Each row is a point on a tangle of strands that fork, close into loops and nearly touch. The rows are in no order.
Points whose rows are less than 29.9 apart are linked; no others are. Some points are linked to none.
vade: [ 19  10   5   0   2  36  18 -11 -16 -43  39]
Mut: [-13 -10 -14  22 -25 -11  -1  23   2  40 -31]
gufi: [-14  -5 -13 -22 -16  19 -17 -13 -15 -16  49]
Pab: [ -9 -11   7   4   5  26   8  -3  22  -5  28]
rari: [ 10   8 -10  16 -19 -18   0  20 -12  24 -34]
bevu: [ -6 -15   3  16  11   9   8   4  37  23   4]
pivel: [ 24  31  -3   1 -11 -15 -14   1 -34  -1 -44]
lasaf: [-28   2   2 -37  -6  11 -17 -26 -19 -32  22]
keguk: [ 31  29  -2   8  -4 -15  -8   5 -25   4 -40]
Leb: [-12   7  -9   2 -23 -12 -15   6 -21  17 -41]
pani: [ -4  11  10 -23   6  15  -3 -20  -6 -29  13]
Nem: [ 11  12  10 -17  16  -2   9 -15   8 -13  -6]
bisuz: [ 21  18   9  22   7  17 -30   2  -7   8  -7]
Lodev: [  5   3   1  -5  -3  32  12  -9 -12 -34  42]
Kege: [ -3   2 -14   6 -23 -20  -3  16 -13  22 -37]
rade: [ 20  22  16 -19  15   7  11 -20   1 -29  -1]
Sudug: [-12  -2   5  -9   8  -2  -3 -11  10   5  -9]
bonak: [-19  -5   6 -22  -2  23  21 -18  -7 -38  28]
Movu: [-14 -12   0  19   1  16 -30   4   9  24   9]
livol: [ -5  -7  -2  17  -1  20 -38   4   4  16  25]
bapi: [-20   1 -11 -24 -12 -30  -5 -10 -24   3 -40]
pepov: [-25  -2  -6 -31 -12  13 -27 -19 -20 -20  34]
Genef: [ 24  19  14  -5   9  32  20 -13  -6 -44  25]
veme: [-36 -13   2 -30  -6  19  16 -21  -4 -32  27]
Bafu: [ -9  -5  -6 -10  -7  23 -13  -8  -5 -13  46]
doviz: [  1 -14 -18  24 -24 -34  14  40   3  34 -20]
Kud: [ -7  -7 -17  19 -32 -22   5  32  -1  37 -30]
Bana: [ 27  31  19 -21  15  15  13 -22  -8 -43   5]
venev: [-24 -11  -1 -12   3  -8  -2 -11   8  11 -16]
kemut: [-13  13  -8  -4 -23  -5 -26  -1 -32   7 -43]
zaz: [ 6 -7  6 28  7 32 -9 10 27 10 34]
farem: [ 15 -23  -8  12  19 -45  26  23  14  15  -2]
Vimi: [  6 -17 -11   9   0 -54  18  35 -15   7 -11]
Bosu: [-23   5   8 -43   4  -2   7 -30  -6 -28  -4]
meker: [  5 -15 -17  21 -23 -43  16  49  -4  23 -14]
kagag: [-12  15  -5 -12 -15  -9 -25 -10 -34  -1 -43]
runo: [ 18 -25  -5  19  22 -51  27  30   8   7   3]
mag: [  5  -4   2 -18  18 -20  27  -9  20  -4  -2]
bolar: [ 42  19  -7  13  -2 -31   6  20 -21   5 -28]
Rafi: [-16 -13  -8  14  -9  -8  -4  10   4  33 -27]
Pir: [ 10  -9   1 -13  20 -18  44  -4  33  -7  10]
votu: [ -6 -13   5  19   9  16  -5   4  28  20   7]
nezot: [  6   3   5  17   4  24 -32   3   5   8  26]
tabeg: [  6   2   8 -16  14  -3  22 -13  19 -10   0]
tode: [-19   0   6 -34   7  -4  10 -24   5 -17  -3]
fomit: [ -8  -1   4 -17  -1  28  20 -16 -14 -41  33]
Suno: [ 12 -11 -10   2   6 -46  18  17  -5  11 -15]
Setat: [-39 -15   0 -31  -8  14  -1 -19  -3 -22  28]
Vof: [-10  -3   6   3   7   8 -11  -7  10   9  -1]
tikag: [ 14   7   3  15   3  28 -28   3   3  -1  35]
Diz: [ 24  17   9   7  14   1  -5  -6   4   2 -14]
Gokim: [ 11   5   4   2   0  32  -2  -5  -3 -23  42]
vadev: [ 25  24  16 -13  11  25  22 -19  -8 -47  15]
nukin: [-19 -11   3   9   1  10 -19  -3   9  19  -3]
Zoved: [-34 -16  -2 -20  -7  17  -9 -14   0 -13  34]
Kozas: [ 15  12  -6  29 -17  -5  -8  21  -7  28 -34]
Lomi: [  9 -22  -8  10  18 -35  28  15  26  21  -2]
ninu: [-24  -8   8 -19   5   7   7 -16  14 -12   8]
nad: [-27 -20  -8   4  -8 -13   0   4  10  32 -23]
Kogov: [ -7 -12   2   9   0  32   5   2  17  -8  43]
tima: [  7  26  -3 -11 -11 -15 -20  -9 -38  -5 -45]
sifo: [ 17  12   2  27  -3   6 -18  11  -6  22 -26]
nari: [ -3  -2  -6  -8   1 -23   2  -3  -5  12 -29]
golu: [-11 -12  -5   0  -6  27  -5  -1   6  -6  49]
ratis: [ 20  -8   1  -9  21 -15  55  -2  37 -15  16]
venon: [36 25 14 10 17 10 -7 -6  3 -5 -9]
fub: [ 12   6   6   8   3  30 -12  -1   3 -12  39]
Tanas: [  0 -25  -9  17  10 -26  22  15  29  34  -9]
rol: [-17  -9   7  -7   3  20   6  -8  16 -10  22]
nur: [-27   2   8 -38  -1   7  -8 -28 -11 -31   8]
vafi: [ 14  14   4   6   6  -7  -9  -3  -6   9 -25]
pivo: [  7   9   7  18   4  16 -30   1  -5  12  -6]
riza: [ 39  26  -3  12  -3 -23  -2  13 -22   6 -34]
reg: [  5  10   1  15  -2   2 -19   2  -9  15 -24]
per: [-29 -17  -5  -6  -2 -12  -2  -4   9  22 -20]
geso: [  0  -8   7  23   8  24 -11   6  25  13  22]
tonul: [ -4 -20  -4  17  10  -9  16  10  36  33  -6]
toza: [ 30  24  13  19  13  19 -24  -1  -2   0  -3]
kiril: [ -2 -20 -11  14 -17 -55  17  50 -14   7 -10]

A tip is a point with one link. Name the tips that can be reached along the links from each point below, in the order of the rows.
mag | Suno, Zoved, ratis
sifo | bolar
tonul | zaz, runo

A piece is two or more points that can be reached from each other along the links. Count, over all rows, the pieces, the separate loops (a circle has one, a figure eight two, a Y none), the forks (points with three links) and the tips (points with one).
pieces | 4
loops | 2
forks | 2
tips | 6

A fork is a point with three links, a tip a point with one. Leave the first point through the second and follow the links. Name the first fork or tip that comes.
Kege / rari | reg
geso / votu | runo
vadev / Genef | Lodev
Mut / Kud | Suno
tabeg / mag | ratis
tima / pivel | bolar
farem / Lomi | zaz
fomit / bonak | Zoved

Name the points in between on the shortest way along the links from the first point to the second, in order.
Kud / kiril | doviz, meker
Tanas / votu | tonul, bevu
vafi / kemut | reg, sifo, Kozas, rari, Kege, Leb
nezot / Genef | tikag, fub, Gokim, Lodev, vade
